Points on a hilly landscape, in no order, each with its height.
A climber steps from a point to the highest of its 5 nearest points, and stops where none of them is higher. Distance is the straight distance between rows; heights are no part of it.
j371: [ -7 -14  14  27  24   0  -3  17  -5  -2  18   5  -2  -9   5 -19  19 -24
 -36  -4   4  -5]  h=209
j644: [ 29   2  14  18 -18 -18  15 -22  15   0 -19 -15  10   3   8  -7  -4  10
  32  19  20   3]  h=293
j135: [-10  21  19 -11  -7  41  -6  16  19   6  17  -9   3 -10  -4 -22  27  -2
  -9 -15 -34 -12]  h=208
j854: [  3   5  -4 -16  -7  -6  -2   0   9  11 -20  18  18 -21 -13   4   3  -1
 -24  12 -21   8]  h=443
j249: [-10   4   5  -7   9  21  -3   7   5  -1  -1  11   8  -9 -10  -3  24   2
 -15  -3 -16  -7]  h=427
j914: [  8 -13   7  17   7  -3   1  -5  -2  -2  12 -16 -24  10  18  -6 -13   4
  13 -15  19   2]  h=280
j346: [ -6  -3  15  -7  -5  10  -5   7  -7  12   9 -24 -25  40  19  10 -24   4
  25 -31  -1   4]  h=21
j386: [ -5   3  -7  -1   5  -5  -5   0  -9  -8   3  12  14  -8 -14  -1  -4   0
   0  18  -2  -1]  h=1
j818: [  8 -14  -1  17  19 -19  12  -1 -11  -1   2   4  10 -22  -5   5  18 -24
 -19  14  17   0]  h=106
j227: [ 28 -13  28  22  -3  -6   9 -17   9 -11   4 -17 -16   4  15 -26  -2   2
  10 -13   5 -10]  h=296
j429: [ -7  14 -14 -20 -18  26   7   1  12   1   1   1  18   4 -24   8   2  20
   9  -2 -22  -6]  h=480
j982: [ 17 -14  29  13  -8  12   6   1   4 -17  12 -15   1  -4   1 -19   5  -3
  -8 -12  -6 -16]  h=244
j35: [  7   4  -8  22   1 -30   5 -18 -10   3  -9 -10 -13   0  27   7  -5 -14
   2  12  35  14]  h=492
j576: [  1  -7   6  10  19  -4  -9  25 -15   4   1  22   6 -20 -10 -17  33 -22
 -56   6   5   0]  h=310
j255: [-15 -18   5  13  21   8   2  18  -9 -12  14   9 -12  -5  -1 -15  12 -19
 -21  -7   0  -4]  h=114
j945: [-16  -5 -24  -4   5 -21   2   3 -15   8   5  14  -2  -6 -10  17 -23  -7
   4  11  -1  18]  h=26
j968: [ 21   7  14   5 -33  16   7  -1  25   6 -23 -14  35 -18  -3  -1  10   5
  -3   2  -7  -4]  h=274
j96: [  4   0  -1   2   7   2  -2   6  -2  -1 -14   3  18  -9 -11  -2   9   1
 -10  12  -3   3]  h=179
j689: [ -6   9   8 -26  -5   6 -15 -11  -2   1  12  -4 -18  24  15   8 -22  21
  35 -16   0  -2]  h=46
j89: [ -9   0  10 -13  -5  27 -11   5 -13  -4  17  -3  -3  10 -12  -6   0  13
  -1  -4 -19 -12]  h=197
j567: [-30   0 -11 -12   3  26  -7  -1 -18  -3  10   3  -6  13  -6   2  -7  10
   9  -7 -13 -12]  h=326
j671: [ -4   7 -18 -17  -1   2  -8  -5   2  -2 -10  20  -6  14  -2  18 -16  27
  20  -3  -3  -3]  h=140
j531: [  2  -8  -6   7   6 -16   9  -2 -15  -2 -11   7 -10  -8  -1   7  -7 -13
   5   6  26  10]  h=730
j497: [  2   2 -33  -2   0 -25  -7  -2 -20   7 -14  -2 -31  23  18  18 -22 -13
  15  -3  23  24]  h=237
j620: [ -5  15 -14 -20   8  15 -15   8   3   7 -11  17  18 -19 -21   0  12   6
 -23   1 -28   8]  h=640
j747: [ 14  -5   8  24   7 -15   4  -4  -4  -8   1  -9  -5  -4   9  -1  -5  -8
   8  12  21  -6]  h=422
j938: [ -3   9 -12 -12  -8  -1  -3  -6  -3  -5 -15  14  14  -6 -13   8  -8  14
   8   2  -3  -4]  h=92
j259: [ 16   1  26   5 -20  18   4   8  19  -2  -5 -11  20 -25   2 -29  28   9
 -19  -5  -6  -6]  h=586
j50: [  4  14 -25  11  -1 -35  15  -9  -8   5 -11 -11  -6   5  19  20 -16 -20
  14  30  25  19]  h=414
j839: [ 15   1  15  -4  -3   4  -4  11  16   8 -24   2  26 -22  -3  -9  22 -13
 -24  15   0   9]  h=300
j869: [ 21  -5  35  23 -21  -5  14 -18   9 -15  -3 -26 -24  22  20 -20 -10   2
  30 -14  20  -2]  h=287
j850: [ 15   4   7   7 -10 -12  10  -5  10  -7 -25   1  20  -8   0  -8   4  -6
   8  25   5  -9]  h=196
j90: [  2   8   0 -21 -26  14  -5  -1   7  -4 -11   3   7   8 -11  10  -1  27
  20   6 -12 -13]  h=302
j749: [-14  15  -8 -13  -7  39  -8  -3  16  16  15   3   9  11 -12  -1   8  24
  19  -9 -23 -11]  h=488
j162: [  2  -4 -12 -22 -23  -9   1  -6  -1   8  -8  -4 -13  18  -5  28 -28  15
  47  -1   4  14]  h=7
j662: [ 22  11  -8  -9 -15 -27   0 -10  16  -2 -26   4  10  -2  11  18 -11   7
  37  16  16   6]  h=264
j128: [-19  -5 -21 -13  13   4   2   5  -7   5  -3  26   8 -14 -10   6   5 -11
 -31   4  -6  -2]  h=412
j115: [-10  -9   0   0  14  12  -3   7  -7  -6  11  -7  -3  -2  -3  -1   4   8
  -5  -7   6  -7]  h=590
j715: [  6  12  -2  -3 -10  16  -4  -6   3  -7   3  -4  10   6  -6  -6   3  15
  16   6 -16 -16]  h=251
j110: [ 26  10   1  12 -28 -11  -2 -14   3 -11 -16 -17   2  12   7  14  -8  15
  42   7   8   2]  h=269
j192: [ 20   4  -1  13   3 -31   9 -21  -2   2 -19 -12   4  -9   8   8  -2  -1
   7  27  40  -1]  h=446
j230: [-32   6  11  -4  -5  43  -3 -18   7   5  28   3   1  31 -15 -10  -5  12
  19 -27 -28 -14]  h=337
j856: [ 29   1  21  16  -8 -25  16 -25  12  -9  -7 -19  -6   7  18  -2  -4   2
  27   1  20   1]  h=309
j586: [ 24  -8  20  14  -1 -19   4 -10   2 -14  -5 -13   2 -14  12  -5  11  -2
   5   6  19  -3]  h=364
j745: [-14  -4 -18  -3  15 -24   5   5 -10  -1   0  13   0  -9  -4  11  -7 -13
 -13   6   4   7]  h=263
j508: [-29   0 -22 -21  26  -5   1  20 -20  11  10  32   3   2 -14   7   1  -2
 -22   7 -16   2]  h=398
j992: [  5  -3  -7  11   6 -29   6  -1   0  -2 -10  12  26 -23   1   8   4 -17
 -16  30  22   4]  h=50
j528: [  1   1  14   6  -8  20   4  16  13  -2   2   1  14 -21   1 -31  21  -4
 -28  -3  -4  -8]  h=423
j150: [ -7 -17  -7  13  20 -13   5   9   1  -5   9   0  -8  -4   9   5  -5  -9
   3  -5  10   5]  h=286
j521: [-21  22 -10 -24 -11  35   6   1  16   8   6  -4  13  -8 -24   5   8  11
  -4  -8 -36  -3]  h=643
j53: [ 13   1  16  17 -21   2   6 -18  10  -4  -1 -17  -1  18   5 -13   2  12
  23   5  -6 -12]  h=248
j350: [-23  -6  -5  -8  17   7  -2   7 -14  -3  19  -7 -26  20  12  18 -18  14
   9 -18   1   9]  h=16
j398: [  1  -2 -24  -8  15 -25  -4   1  -5   5  -5  22  11 -16  -7  10  -8 -13
  -9  20  -4   2]  h=62
j860: [ 24   6  24  19 -16   9   8  -5  14 -15  -1 -11  16 -11   4 -18  16  20
   2   0 -16 -11]  h=365
j589: [ 19  -6   2 -10 -18   2  -4 -10   6   3   0 -12 -27  30  10  14 -32  11
  48 -17  -2   9]  h=29
j875: [-18 -17 -25  -2   8 -17  -1   4 -12  20  18  -6 -29  24  13  18 -29  -8
  -8 -23  15  17]  h=121
j903: [-31 -12  -8 -10  23   4  -8  23 -24   3  16  16   0  -6  -5   1  10 -13
 -27  -1  -4  -6]  h=281
j93: [-11   8   3 -10  14  -3  -9  17   4  -5   4  22  12 -20 -19 -11  13 -12
 -33   2  -8   1]  h=463
j757: [ 16   2 -10   8   5 -16  -7  -8 -13   2  -7 -17 -23  19  29  17 -21 -11
  13 -12  21  17]  h=311
j898: [  4 -15 -10  25  16 -22   1  -6 -11   1   0  -7 -28  10  17   8 -14 -18
  -8 -10  20  10]  h=399
j68: [-13   6  17  -3 -14  42   9   0  20  -4  25  -7   6   2  -2 -16  15   0
  -8 -22 -26  -9]  h=98
j905: [ -6  -5 -22   8  14 -15   3  -5 -15   7   2 -10 -18  17   5  11 -16 -19
  -5  -3  24  16]  h=351
j359: [-23   4  -6 -16  23  20 -16  15  -1   4  16  15   3  -4  -8  -8   8   3
 -26  -1 -27 -10]  h=408
j185: [ 24  12   9   7 -16 -25   0 -14  11   2 -27  -5   9   0   8   8  -6  12
  37  14  22   2]  h=352
j821: [  4  -4 -12   3   3 -17 -12  -4 -16   3  -4 -10 -41  40  21   8 -24 -31
  -4 -28  25  16]  h=258
j297: [ -2  13  14 -14 -13  20   6  22  23  13 -12 -14  22 -32 -10 -21  23   0
 -17   0 -20   4]  h=380
j362: [-25  -2 -23 -23  10   1  -6   5  -4   2   9  17   6   1 -15   6  -4   9
  -8  -3 -29  -1]  h=608
j32: [-20  -9  -3   2  19   8   0   4 -15   7  14   0 -17   7  -5  -1  -3  -1
 -10  -4  -2  -8]  h=255
j927: [-13   3 -10 -14   2  15  -9   1   4   3  12   8   1   4 -11   2   7   4
 -10   0 -17  -8]  h=386
j759: [  1   2   3  -6   9  -6 -12  21   1   8  -5  22  26 -26  -4   0  28 -10
 -41  12  -8  12]  h=370
j114: [  4  -6  22   9  -8  20   7 -22  14 -14  19 -11 -10   9   4 -12  -3  12
   7 -17  -7 -16]  h=174
j111: [  2 -15   4   4  20  -6   8  11  -5  -8   8   6  -5 -11 -13  -6  21 -10
 -20   2   7  -1]  h=215
j232: [ -1  -4  23   8   3  28  -3   7  -5  -6  15  -1  -2  -4  -7 -19  15  -2
 -21  -8 -11 -11]  h=238
j352: [  3   3 -19  -8 -17 -26  -2  -7  -3  10 -15  13   0   1   5  20 -18  12
  11  15   6  13]  h=61

Where does a climber stop that starts at each point below?
j869 -> j531
j352 -> j531
j644 -> j531
j110 -> j531

Call two points neighbours if one is among the 5 nearest of the other. Go from one point of each pair to the other, from neighbour to neighbour, staying as high as possible. Name the lowest point that can't be avoided.
j362 / j531 -> j150
j259 / j620 -> j528
j115 / j620 -> j927
